Each row is a point on a tangle of strands that fork and nearly touch. The rows are in no order.
(in the rows, 128 means zero)
Two points are linked if the straight distance between their rows is under 95.8. Some points are linked to none.
(1732): [119  89  80 115 135 119 111  98 118 118 125 113 234  90  85 119 178 121
 154 116  70  79 112 150 128  58 152 138  99 188]
(206): [148 102  86 174 160 136 132 128  92 127 115 153 155 125  83 122 129 134
  80 149 162 156 117 166 157 163  66 157 159 121]
(737): [110 134  97 116  71  91 143  92 132 101 122  76 166 112 153  96 103 145
 145 118 149 133 107 124 125  39 157  83 176 129]
(571): [164 164 144 129 167 122 113 153 102 143 125 150  85 179 118 131  94  93
 104 159 136 109 116 130 159 165  64 112 141  77]
(72): [158 135  74 134 149 129 138 133 104 129 131 158 135 107  96 128 107 151
 129 165 141 141 135 136 160 129  53 108 166  84]
(560): [104 137 132 126  52  91 127  93 142  73 133  71 141 115 170  89  95 148
 133 100 170 138 119 131 116  47 169  88 162 129]
(1423): [120 121  62 102 137 122 145  97 113 153  71 133 173  89  95 136 143 136
 150 134  65 149 136 105 171  79  99 119 136 121]
(1032): [177  96 113 119 102 171 181 128 131 142 143 171 103 160 132 143 100 163
 105 164 162 147  89 122 116 182 148 142 162 137]
(226): [112 151 116  78 170 149 155 137 153 150 171 129 119 112 140 159 148 146
 182 152  81  94 119  91 103 122 135  74 111 122]
(1663): [146 160 163 167 120  91  82 129  96  92 102 136 107 116 117 110 101 104
  94 143 164 136 155 135 152 104  49 111 169  54]
(1388): [121  77 108  91  69 174 177 100 152 135 117 161 132 108 139 142 120 154
 166 114  90 145  81  83 102 123 206 162 122 189]
(121): [136  97 102 186 112 111 110  99 125  66 151 104 203 100 126 111 107 156
 116 132 187 138 129 170 112  86 134 133 153 127]
(1035): [114 158 199 150 137 103  92 156 129 118 119 123  79 149 142 116 132  99
 102 113 142 117 140 138 130 144 113 126 128 106]
(169): [110  99 110  88 169 155 149 137 159 157 151 133 162  98 110 149 169 147
 178 137  55  94 103  98 107 125 176 123  93 175]
(1004): [119 125 113 145 208 121 112 145 130 138 158 117 173 114  95 132 160 135
 141 149 132 110 132 161 121 142 106 118 122 136]
(408): [133 140 131 109 132 143 158 128 108 162 118 152  86 136 126 143 130 136
 122 137 103 132 125  92 124 153 107 145 139 120]
(12): [107 154 139 131 210 121 105 159 139 136 164 118 140 124 112 127 160 122
 148 137 132 102 141 156 113 142 104  94 117 117]
(105): [143 133 101 153 137 115 122 122 111 104 130 141 143 114 107 121  98 153
 115 155 167 147 140 149 142 112  58 112 169  86]
(158): [109 126 114  84 174 145 145 142 158 145 172 118 146 106 133 145 155 157
 185 141  83  94 121 110  97 120 157  90 100 155]
(643): [109 105 125 208 139 115  99 112  98  80 113 105 189  91  99 116 147 122
  99 126 153 133 157 166 126 103  89 151 128 127]
(1451): [207 131 110 100 109 168 184 117  89 168 118 181  80 179 118 156 103 117
 103 163 101 146 116  63 161 183  98 161 162 101]
(1287): [106 129 146 160 113 116 114 115 113  97 106 125 120 115 128 112 128 136
 102 125 151 138 144 134 115 112 102 146 139 117]
(488): [138  78 101 180 172 140 132 123 108 140 117 141 180 132  86 130 162 114
  84 135 143 136 113 177 129 178 113 187 122 167]
(1580): [111 143 182 141  42  96 111 110 115  92  82 126  69 130 166 103 105 122
 103 109 146 143 155  98 120  99 121 157 149 107]
(1063): [153 152 136 107 152 145 149 171 164 139 188 144 103 173 144 147 105 137
 146 154 168 110 103 143 104 170 136  68 127  94]
(1248): [135 149 139 114 150 135 127 173 176 128 199 120 113 136 152 138 115 144
 161 133 174 122 120 150 102 153 159  74 116 116]
(1777): [182 145 104 126  98 126 142 130  97 137 108 167  91 139 123 126  77 141
 102 164 155 150 140 107 160 135  66 136 179  76]
(1748): [ 97 131 166 164 119 107  95 125 136  84 130 100 133 107 143 105 130 128
 117 107 161 131 152 148 115  98 130 126 121 116]
(5): [100 127 154 190 173 113  97 136 106 115 108 112 144 126 102 120 166 107
  92 117 140 127 147 163 128 151  97 153 114 126]
(1873): [149 171 114 104  84 105 128 111 107 130  87 139  93 122 130 125  74 130
 130 152 136 143 163  89 153  80  74 106 160  61]
(677): [150 151 131 133 145 130 129 125  75 156  86 148  81 156 114 129 135 106
  88 128 100 135 138 102 160 168  71 169 139 109]
(1889): [ 97 103 127 210 123 120 107 103  87  92  83 111 168  92  98 116 161 110
 101 119 129 135 154 156 130 107  77 167 117 140]
(731): [182 166  73  84 129 156 171 135 117 166 122 169  99 128 119 165 100 129
 151 175  85 129 152  64 162 115  86  73 143  55]
(252): [ 93 159 183 110 176 133 120 161 145 161 133 114  69 166 148 139 162 107
 121  92 101 107 129 122 123 186 158 134  74 155]
(1472): [155  92  95 151 203 147 137 144 142 152 165 138 175 153  86 139 140 145
 113 152 166 124 108 181 129 184 135 140 136 149]
(753): [ 92  97 148 178  76 128 127 111 125  92 108 120 138 110 148 108 139 116
  95  95 152 151 144 154 106 125 148 185  99 171]
(1443): [ 88 153 166 122 177 114  87 176 173 129 182  83 130 115 136 124 172 121
 165 101 130 112 149 155 115 142 175 104  63 144]
(986): [ 73 158 153 116 188 122 108 148 130 144 124 107 114 103 130 129 188 120
 149 111  74  96 145 119 105 133 124 118  83 148]
(1087): [109 135 148 148  51 100 117 102 147  61 122  90 122 111 168  90  81 155
 122 101 180 152 128 133 115  62 156 108 156 122]
(681): [157 126 112  95 132 182 191 126 130 168 154 176  94 147 125 173 130 148
 145 165  86 125 104  66 124 156 147 119 143 118]
(1619): [126  74 108 120  59 145 161 110 159 111 132 135 134 105 153 115 104 162
 133 107 141 153  94 130  99 117 188 160 124 182]
(1747): [156  68  97 155 120 158 153 124 144 128 147 154 161 139 119 125 119 153
 101 141 187 153  93 172 106 178 164 169 149 164]
(86): [125 147 189 143 181 116  72 167 179 138 154  93  90 181 129 136 137  86
 128  96 173 116 133 177 153 170 155  98  96 112]
(1724): [171 165 151 110 141 131 129 146 100 153 120 154  72 200 135 137  81  90
 106 159 129 105 121  97 148 176  86 127 146  84]
(1517): [147 134 134  93 115 167 179 138 140 156 156 159  77 151 151 159 115 152
 139 148 108 123 105  84 108 161 158 118 134 126]
(346): [131 174 111  96 109 105 123 110 116 131 101 126 111 112 134 126  89 131
 149 151 125 132 153 103 147  65  76  74 157  66]
(1308): [154 138 197 126 125 109  98 124 106 123 100 138  62 218 151 121  87  79
  78 131 153 129 126 130 148 187 113 162 133 111]
(207): [ 86 114 107 118 120 113 125  97 134 116 109  87 178  94 129 115 159 134
 151 108  87 108 126 127 118  65 149 133 110 167]
(892): [109 140  70  81 130 107 145  98 119 162  89 105 186  94 111 131 144 126
 166 132  69 129 126 106 164  57 130  81 147 130]
(379): [100 106 146 153 155 128 113 152 149 145 142  98 140 135 124 121 174 117
 114  89 139 124 135 170 115 177 172 169  66 175]
(1076): [157 155 154 147 179 115 100 159 124 123 144 141 108 169 111 133  95 100
 102 152 181 116 117 169 143 156  75  98 153  70]
(1485): [112 174  83  85 167 118 126 112 109 154  98 110 141  98 119 131 141 124
 168 144  67 126 162 101 169  63  76  63 132  85]
(202): [125 137 125 104 109 134 145 133 160 117 160 123 118 116 156 124  98 166
 156 138 147 125 119 119 102 106 149  92 139 127]
(1946): [131  93  58 111  64 106 152  83 124 125  92 114 221  98  98 110 121 124
 143 123 121 128  89 137 136  51 163 126 171 161]
(920): [184  95  72 125 128 171 179 123 100 150 126 190 126 141  88 146 116 151
 110 174 128 158  95 114 162 172  96 148 170 113]
(1727): [139 133 178 110  72 134 139 117 100 146 100 150  57 185 175 121 118 107
  88  98 121 145 131  92 122 192 141 197 142 148]
(10): [146 154 215 111 105 101  88 167 154 131 128 127  44 195 178 128  90  78
 101 117 144 121 125 125 140 172 146 123 116 108]
(649): [103 139 130 147 173  99  81 124 132  76 171  83 182 111 127 114 140 136
 160 125 153 111 151 151 115  80 123  85 126 114]
(85): [105  74 108 138  93 146 142 106 137 121 114 141 166  96 127 120 153 124
 130 105 106 133 112 138  99 116 170 196  97 198]
(81): [142 141 177 163 186 115  89 141 128 125 126 129 106 189 112 129 107  99
  83 130 187 125 123 183 152 169  98 121 139  95]
(877): [126 109 143 186 120 117  96 134 153  80 167  98 174 110 144 116 121 139
 115 106 206 144 149 181 115 131 176 141 119 132]
(1484): [ 94 156 156 154 203  97  69 144 137  91 166  86 166 103 117 116 175 115
 158 120 132 103 162 155 115  98 118  87 103 112]
(345): [136  92 118 195 116 115 107 110 140  67 160 112 191 106 138 111 108 155
 113 120 210 145 144 184 108 117 161 145 142 132]
(661): [141 134 169 122  45 129 134 141 150 113 137 143  62 143 181 109  71 150
 102 122 180 156 122 121 111 156 158 133 148 130]
(201): [130 103  81 121 149 133 141 117 132 135 139 138 168  97 101 132 134 159
 155 156 117 130 115 133 128 113 104 123 145 135]
(1460): [145 159  92  65 120 145 173 114 148 140 158 132 124 127 145 159  95 156
 193 162 113 108 109  85 110  82 137  35 147  85]
(1623): [125 148 148 133 161 125  92 176 188 123 203  94 131 129 142 130 127 130
 160 113 183 123 136 169 108 152 175  84 102 127]
(232): [111  91 100 123 184 141 124 126 123 156 121 140 190  85  83 139 196 123
 154 131  61  97 117 137 117 129 134 165  87 189]
(1482): [176 112  39 105 140 150 169 127 115 148 100 177 149 107  89 144 118 154
 150 165 100 163 139 105 188 116  78 108 160  84]
(378): [112 109 159 148  98 135 119 152 161 128 152 111 113 136 148 120 132 127
 101  84 176 161 122 165 117 179 188 157  91 169]
(1333): [116 157 209 157 155  93  60 166 163  92 162 105 105 127 152 126 140  92
 131 103 169 126 146 163 127 119 130  84 124  87]
(284): [105 162  75  78 166 113 132 108 113 163 101  97 168  90 115 141 152 125
 175 142  50 122 149 107 170  57 102  61 130 110]
(197): [124 117  72 117  65  87 155  83 121 113 115  79 197 100 128 101 113 139
 144 120 140 135 100 135 132  40 162  95 187 141]
(1797): [149 115 112 140 187 139 136 162 159 142 185 132 148 159 109 141 126 145
 135 148 180 121 114 171 117 182 144 109 131 129]
(1109): [114 178  98 103 143 101 114 110 108 128  99 108 140 105 122 123 124 128
 151 143 105 133 164 110 161  57  64  66 146  72]
(758): [149 171 156  91  96 131 144 148 124 153 132 154  56 156 165 146  90 121
 139 145 117 101 141  70 107 143 122 110 142  87]
(1954): [117 146 214 162 108  94  71 158 158  78 148 107  93 120 162 117 116 107
 112  97 181 143 146 157 129 116 147  98 129  97]
(1604): [134 145 180 131  77 116 121 112  83 133  76 141  62 168 157 112 123  95
  88 102 126 139 141  96 127 163 106 196 144 123]
(589): [133  70 116 107  89 182 180 122 158 141 138 165 129 121 135 143 131 156
 148 133 111 150  77 103 103 166 204 167 121 185]
(865): [172 155 145 103 154 155 150 133  95 165 123 154  69 207 129 156  95 103
 103 155 109 108 115  92 148 190  99 136 132 107]
(381): [113 185 128  71 164 141 138 130 123 177 126 129  94 110 137 155 133 122
 174 140  55  96 157  63 123 103 108  70 115  93]
(1454): [142 144 129 172 127 104 100 124 101  98 116 132 124 113 109 112  98 130
 101 149 173 142 152 146 153 107  50 114 174  71]
(1108): [124  76  98 174 127 109 103  97 118  83 140 102 233  96 101 120 166 124
 125 110 123  93 146 190 109  82 158 163  92 178]
(902): [172 145  77  75 114 177 195 114 136 169 142 173 112 122 113 181 105 148
 163 181  79 132 124  55 145 108 125  70 147  76]
(94): [105 159 186 104  96 122 109 165 170 119 159 109  69 121 174 123 109 132
 138 105 141 131 129 121 108 140 168 108  98 133]
(1585): [146  91 111 113 134 167 169 150 178 149 186 142 142 129 125 145 140 164
 155 150 135 129  89 134 106 175 193 124 110 167]
(1805): [131 100  72 139 166 146 139 125  99 156  93 159 160  96  77 137 162 126
 127 138  72 149 125 127 162 146  76 158 125 139]
(1437): [154 134 132 137 152 132 136 129  80 149 100 148  97 158 111 122 126 121
  82 138 130 144 121 125 150 175  72 165 143 118]
(1417): [149 121  71  82 104 145 174  98 128 158  94 150 150 108 100 148 111 149
 157 151  90 153 113  82 149  88 128 108 159 115]
(358): [ 98 154 133 131 114  88  94 105 136  70 156  59 165 117 153  94 120 131
 160 106 156 122 133 138 122  33 151  55 158 108]
(254): [128 152  60  96 114  86 135  99 118 122 138  79 195 113 125 113 119 136
 167 142 136 130 121 131 150  34 122  40 190 105]
(1238): [ 98  92  86 115  76 111 139  86 113 131  80 108 213  91  97 120 161  96
 144 104  72 105 105 128 135  47 162 151 122 189]
(1701): [163 113  41 136 145 132 142 125 111 126 114 157 163  98  89 125 110 160
 135 164 127 163 141 135 185 109  54 106 168  85]
(159): [126 154 136 101 122 132 140 143 145 121 164 140  96 129 150 134  97 149
 152 145 144 114 123 111 103 118 125  84 140  97]
(686): [101 113 155 160  43 114 118 106 142  69 116 105 121 106 169  96  91 142
 103  96 175 157 138 134 106  90 156 143 130 136]
(944): [103 164 176  98  97 119 101 158 179 105 179  99  82 108 177 121 101 136
 159  97 143 136 133 126 109 112 172  82  96 132]
(220): [141  77  58 134  87 115 133  84 120 104 110 118 238  96  89 116 129 130
 138 124 119 116  94 157 135  52 149 138 153 178]
(1397): [138  92  65 115 142 131 129 109 135 124 132 129 211  93  93 130 138 156
 163 148 103 112 105 141 131  88 125 121 141 158]
(1371): [121 148 166 142  68 111 120 104  90 125  75 137  76 133 150 114 122 114
  99 114 128 147 156  97 127 122  94 173 150 110]
(1706): [117 114 159 175 117 129 120 102  74 114  73 134 109 171 120 116 143  96
  53 108 151 154 131 149 132 175  87 196 134 142]
(690): [102 134 199 150  54 102  94 129 138  77 110 114  82 118 171 101 103 128
  97  97 162 151 147 124 120 105 144 138 130 117]
(1405): [131 128 172 159 186 123  71 151 178 136 151 102 101 191 120 143 116  90
 112 103 198 120 124 192 161 175 152 107 111 108]
(486): [158  76 103 141 122 161 165 130 138 133 151 166 142 139 116 131 109 166
 115 157 175 148  92 149 115 174 145 146 160 148]
(757): [140  80 117 162 155 150 143 114 101 140 110 148 146 166 101 128 134 121
  67 130 165 155 104 173 134 191 116 182 134 160]
(519): [117 152 143 115 139 117  91 159 177 101 213  82 137 110 155 122 120 147
 181 105 161 128 141 155 103 115 183  81  90 134]
(1125): [134 131 148 114 148 145 154 137 108 159 122 150  85 167 134 144 133 125
 111 127 109 125 114 107 123 177 127 156 128 141]
(1740): [133 121 101 111 135 145 150 127 125 146 127 152 124 110 118 138 125 156
 139 152 120 135 120 114 124 130 106 128 148 124]
(1689): [127  69  76 109 108 144 139  96 131 135 108 149 201  91  86 131 139 137
 160 134  86 113  92 123 125  95 152 152 125 179]
(248): [195 138 114 121  95 140 148 134  93 142 122 171  83 170 130 128  68 130
  92 174 161 137 121 103 150 170  83 142 181  88]
(147): [100 107 169 171  75 130 111 131 143  99 124 110 112 126 157 107 131 115
  87  86 178 157 137 154 108 155 171 174  97 165]
(186): [121 168 211 109  92 108  94 172 157 134 146 125  42 160 184 128 107  97
 123 104 135 131 128 119 128 163 161 112 103 121]
(664): [ 84 101  97 118  89  99 137  87 123 118  95  89 197  94 122 107 163 108
 145 100  81  99 111 127 122  52 173 140 113 182]
(1338): [ 87 150 122 125 205 126 113 137 113 155 112 113 142  89 107 134 189 125
 149 127  58 101 140 125 125 127  97 133  95 144]
(63): [189 142 131 100 146 173 180 120  93 174 134 168  76 205 127 170 114 113
 110 160  84 116 110  74 153 199 108 148 135 115]
(264): [142 115 141 127  46 139 142 131 158 103 148 130  89 126 175 114  78 172
 118 116 176 166 110 132  98 145 174 132 138 153]
(1665): [125 154 174 113 195 135 104 171 168 157 160 110  86 197 128 152 130 107
 138 115 149  96 113 156 133 184 146  92  87 121]
(1932): [136 157 127 150 121 123 123 113  65 143  57 140  91 131 112 123 156 102
  85 112  90 153 154 103 162 150  62 181 135 111]
(1535): [111 101 101  79 132 120 127 120 155 125 166  90 196 100 133 113 161 146
 179 112  70  82 102 134 116  76 206 111  92 195]
(1914): [ 88  95 150 196  69 110 116  93 104  62  88  89 163 107 135 104 129 118
  99  99 158 138 151 146 109  70 132 152 120 139]
(1771): [101 122 120  90 128 118 114 130 166 117 181  74 167  98 153 114 149 149
 176 102  90 105 124 137 104  92 201 106  72 183]
(1273): [123 135 144 174 105 129 122 103  59 126  53 133  99 138 118 118 159  90
  74 106 113 157 149 126 148 156  64 201 132 132]
(1579): [179 137  82  92 130 168 179 120 103 181 105 180 104 124 102 166 126 131
 135 157  59 152 142  58 166 144 104 132 149  95]
(1617): [104 166 182 157 193  99  64 156 146  90 166 100 136 117 128 120 157  98
 149 114 156 114 154 163 119 106 114  76 117  86]
(625): [138 138 160 155 159 121 108 128  97 127 106 134 101 176 112 121 118 104
  72 131 166 132 126 158 145 174  85 146 146 112]
(928): [102  92 122 197 143 108 100 106 115  79 137  94 210  97 112 114 154 132
 114 119 153 113 158 174 113 100 132 158 109 144]
(286): [138  76  78 157 105 121 128  89 128  87 138 120 217  97 109 112 113 154
 129 135 150 131 109 168 112  80 144 147 153 162]
(1809): [137 174 168  99  80 111 117 143 130 129 121 143  55 142 171 126  85 119
 135 144 123 111 144  80 118 118 117 111 152  84]
(1657): [168 137  67 112 126 137 156 118  93 159  61 166 118 114 104 139 135 130
 123 131  79 171 169  90 188 118  75 143 147  89]
(1572): [154 160 139 102 126 143 149 162 151 131 182 156  86 154 155 146  94 146
 153 161 158 107 110 117 101 148 124  67 142  81]
(1281): [174 113 120 117  95 151 167 126 115 141 133 171  95 160 131 132  87 157
 100 161 169 149 105 118 125 169 121 143 176 115]
(233): [152  63 104 156 116 149 141 131 159 121 159 133 169 119 127 121 125 159
 117 129 179 144 105 177  98 165 185 163 122 176]
(1249): [111 174 158  95 173 122 101 172 164 120 189 115 111 130 154 135 131 121
 177 121 131  92 139 138  98 123 131  52 103  97]
(965): [117 173 129  76 168 147 146 153 138 158 164 137 100 123 144 157 132 136
 174 146  89  87 130  91 104 126 114  57 113  92]
(1084): [193 101  89 120 130 176 180 118  81 164 115 182 108 161 101 150 118 131
 100 153 116 162 104 102 172 185  92 169 167 118]
(1690): [127 109 100 151 200 127 120 139 115 143 145 129 184 103  85 127 166 136
 121 146 114 111 130 162 128 151 101 145 113 151]
(748): [112 140 135 106 101 123 129 134 171  96 169 104 114 112 170 111  94 159
 161 110 156 130 121 128 101  94 168  89 123 137]
(420): [137 168 161  89 161 145 145 169 146 162 166 143  71 193 147 163 117 112
 137 140 116  88 109 104 123 186 141  91 102 105]
(1188): [146 157 207 121 138 108  86 155 135 133 119 132  57 210 157 125  93  75
 100 130 145 113 121 130 147 175 126 128 121 107]
(454): [113 160 158 125 197 122  90 183 182 138 200  99 125 142 131 139 154 116
 170 104 158 104 139 163 118 162 166  78  84 123]
(1447): [104 106 123 138 185 128 117 141 137 147 137 118 168 103 109 127 194 126
 143 118  89 104 132 150 103 144 147 162  77 181]
(657): [ 87  99 125 186  89 123 131  90  84  96  55 114 153  98 107 121 167  99
 101 105 117 142 156 139 121  94  91 187 109 155]
(357): [104 168 156 110 179 120 113 162 153 130 160 122 106 127 135 129 137 130
 156 127 126  98 136 133 113 127 116  86 109 107]
(127): [118 175 130  73 122 132 149 116 130 164 112 127  81 119 147 150 109 135
 160 134  79 110 150  60 117  92 125  92 131  96]
(1468): [155 159 178 155 101  95  91 131  77 116  80 139  68 158 135 110 104  78
  75 140 137 134 148 106 159 142  61 162 160  82]
(828): [106 110 152 156 138 131 105 153 158 132 155  97 135 137 130 116 149 124
 110  92 174 136 133 175 126 175 176 152  86 161]
(752): [122 127 162 183 155 118  86 147 152 102 160 106 150 132 131 123 130 125
 111 105 203 140 144 183 122 145 152 123 133 115]
(103): [106  91 110  82 125 161 156 124 162 149 145 136 158  97 127 142 155 155
 179 121  57 106  95  92 105 116 203 134  93 186]
(405): [131  82  85 140 141 120 106 104 124 108 145 121 233  93  88 119 170 130
 141 123  95  91 123 168 118  79 149 151  99 184]
(1455): [111  84  68 113  90 131 144  84 118 139  78 140 210  93  82 130 140 110
 154 119  77 126 100 123 141  73 150 160 124 179]
(1540): [ 89 121 181 191  92 104  92 121 127  60 126  87 147 104 141 103 128 123
 112  99 171 143 162 149 113  85 139 129 116 118]
(1902): [128  86  61 143  91 124 144  85 109 128  73 144 187  89  88 124 133 132
 122 132 112 162 125 135 154  85  96 156 146 143]
(1816): [180  87  47 117 131 166 167 125 110 148 107 192 148 111  77 143 119 155
 131 166 105 164 113 112 172 144  87 139 166 108]
(832): [158 155 186 119 100 108 109 122  87 131  91 140  56 205 162 116  90  78
  87 130 128 128 131  98 142 177 106 184 148 112]
(1319): [ 91  80 124 159 106 136 133 116 134 117 115 122 152 103 130 120 165 115
 112  96 116 129 136 152 101 131 157 198  80 190]
(1633): [109 126 116 177 193 123 111 133  96 130 110 118 164 112  83 125 173 114
  99 129 117 127 139 162 138 151  77 155 110 136]
(41): [138  80  98 171 195 137 131 135 142 152 149 125 189 153  90 132 157 123
 104 137 165 120 113 191 125 184 143 166 114 162]
(435): [ 84 105 135 168  63 115 133  83 101  96  61 111 139 105 132 117 141 119
 108 102 129 147 145 124 113  75 111 176 120 147]
(188): [140  88 119 104 107 173 179 141 170 145 162 154 122 124 141 146 128 171
 153 142 123 139  86 109 103 164 195 136 117 171]
(1027): [126  92  83  91 108 121 130 113 144 122 152 104 215 100 117 110 154 144
 172 112  83  81  90 146 116  64 207 123 114 197]
(1245): [ 78 144 140 127 131 112 121 108 115 127  84 105 122  96 130 121 152 124
 134 115  86 122 150 106 128  87 101 134 112 127]
(503): [ 94 117 143 142 177 135 126 142 126 158 121 115 129 139 118 129 189 108
 112 103 107 117 126 147 113 177 146 177  79 178]
(1764): [117 144 207 149  74  98  87 151 158  88 137 118  76 126 172 112 108 110
 103  99 178 147 146 141 125 125 147 119 125 109]
(512): [119  99 138 175 126 137 131 112  92 123  97 133 130 154 119 120 140 108
  62 111 163 149 128 162 130 170 106 190 130 152]
(109): [155 156 186 164 111  92  84 133  93 100  97 137  78 149 137 111  98  86
  79 144 159 129 142 130 161 131  63 135 166  68]
(1847): [135 130  80 115 123 132 147 105  94 154  66 152 134  99 102 135 143 128
 129 129  77 165 152  95 169 110  85 146 134 111]
(702): [141 156 153 102 193 146 133 165 149 165 159 136  85 214 126 164 121 110
 130 141 136  92 107 139 129 190 130  88 100 112]
(1830): [104 114 162 206 170 112  84 143 124  94 132 100 165 126 113 116 160 108
  97 108 178 128 155 181 122 143 137 148 112 122]
(1912): [104 158 127  97 109 120 139 100 113 148  83 126 101 110 137 135 126 137
 138 121  86 131 150  79 127  82 114 121 135 114]
(269): [173 177  83  95 128 137 152 136 105 166  91 162  96 120 119 145 104 121
 139 154  82 135 177  62 174 117  71 100 142  58]
(216): [148  93 117 126  59 147 161 111 151 110 132 143 115 116 158 115  88 176
 128 131 167 157 101 124  95 126 167 140 151 155]
(1424): [ 84 172 173 117 188 121 116 156 125 154 119 112  90 129 133 130 176 103
 130 106  81 100 142 116 110 155 122 132  85 141]
(1243): [126 163 195 127  99  99 102 146 124 116 111 133  59 144 163 112 104 106
 110 126 142 121 141 107 127 131 111 129 145  90]
(1314): [ 94 164 189 133 147 111  99 148 122 132 112 117  79 135 139 120 147 105
 116 107 114 114 142 125 119 146 118 138 103 121]
(672): [132 117 150 113 118 151 156 134 126 151 124 148  85 168 150 133 130 133
 102 117 131 137 112 119 118 187 151 164 130 157]
(909): [122  59  97 126  70 154 144 108 155 119 120 151 166 100 125 118 135 141
 143 108 115 137  99 139  99 121 194 184 103 206]
(936): [ 77 132 140 122 129 109 117 109 132 113 111  81 139  99 143 110 158 133
 148 108  97 111 144 119 110  82 133 125 102 149]
(654): [104 106  91 121 180 135 121 122 117 154 107 132 177  81  91 137 183 126
 152 131  46 108 127 117 131 118 112 149  97 169]
(253): [ 99 137 166 106 145 144 140 154 144 160 137 125  86 144 153 137 158 126
 126  98  94 123 126 108 109 170 167 148  85 172]
(83): [108 145 145 142  95 107 121 107  94 120  81 133  98 111 134 117 127 126
  98 125 129 142 154 113 130 105  85 153 146 110]
(1696): [150 163 153  88 114 153 157 154 135 158 158 162  59 173 165 157  99 122
 129 147 112 103 118  71 113 173 149 110 127 107]
(807): [145 130 177 102  96 151 152 133 124 152 124 144  55 201 169 140 106 122
  98 114 130 140 118  99 123 202 163 164 124 155]
(647): [168 166 119 119  94 111 119 133 104 129 110 156  86 126 129 121  79 129
 116 164 156 133 148 102 148 115  63 112 166  55]
(1282): [100 153 131 128 138  95  92 116 145  75 166  81 158 111 147 106 121 137
 163 123 153 118 139 138 113  58 132  69 141 105]
(49): [ 95 138 138 100 126 109  99 144 169 105 194  60 149  97 157 113 137 147
 174  95 120 116 137 143 107  99 197  97  72 163]
(326): [148 110 112 119 174 155 159 155 165 149 182 141 138 153 116 145 139 155
 146 156 152 120  95 149 110 174 159 110 124 145]
(1563): [184 157  72 101 135 144 161 132 100 174  76 175 101 121 107 144 116 121
 128 143  69 158 175  71 188 130  74 124 145  71]
(410): [110  94 107  85 100 154 162 114 156 136 129 128 141 105 142 135 133 153
 167 115  81 123  96  96 106 102 195 129 113 178]
(1598): [166 122  93  98 141 176 184 126 117 170 139 183 113 131 101 172 132 143
 143 170  79 135 105  77 149 155 116 123 143 106]

Follow the links from the first point to the second, and from the first to the third. Name the last point that the two ways share.
(49); (944); (1443) -> (1623)
(10); (1087); (435) -> (1371)
(832); (1287); (1946) -> (1371)
(702); (1657); (253) -> (1696)
(690); (672); (1308) -> (1604)
(201); (690); (1308) -> (1604)

A fork is a point with three links, a tip a point with one. Leave the first point through the second and follow the links. Name the first fork or tip that comes.
(159); (1572) -> (1623)
(147); (378) -> (1424)
(248); (1777) -> (1563)
(1238); (1455) -> (1604)
(83); (1287) -> (1732)

A fork is a point with three links. Follow the links from the first point to the second and name the forks in between, in order.
(1087); (1604) -> (690) (1371)
(1771); (1063) -> (1623)
(654); (1517) -> (1424) (1696)
(657); (1087) -> (1371) (690)
(86); (269) -> (1696) (1563)
(1485); (758) -> (1563) (1696)

Name the points in between on the shortest way along the links from the first point to the second, in order.
(647); (1032) -> (1777) (248) (1281)
(902); (758) -> (731) (269) (1563) (1579) (1598) (681) (1517) (1696)
(488); (589) -> (41) (1472) (1797) (326) (1585) (188)
(936); (410) -> (1245) (1912) (127) (381) (965) (226) (158) (169) (103)
(1273); (1076) -> (1932) (677) (1437) (625) (81)
(232); (753) -> (1447) (503) (379) (828) (378) (147)
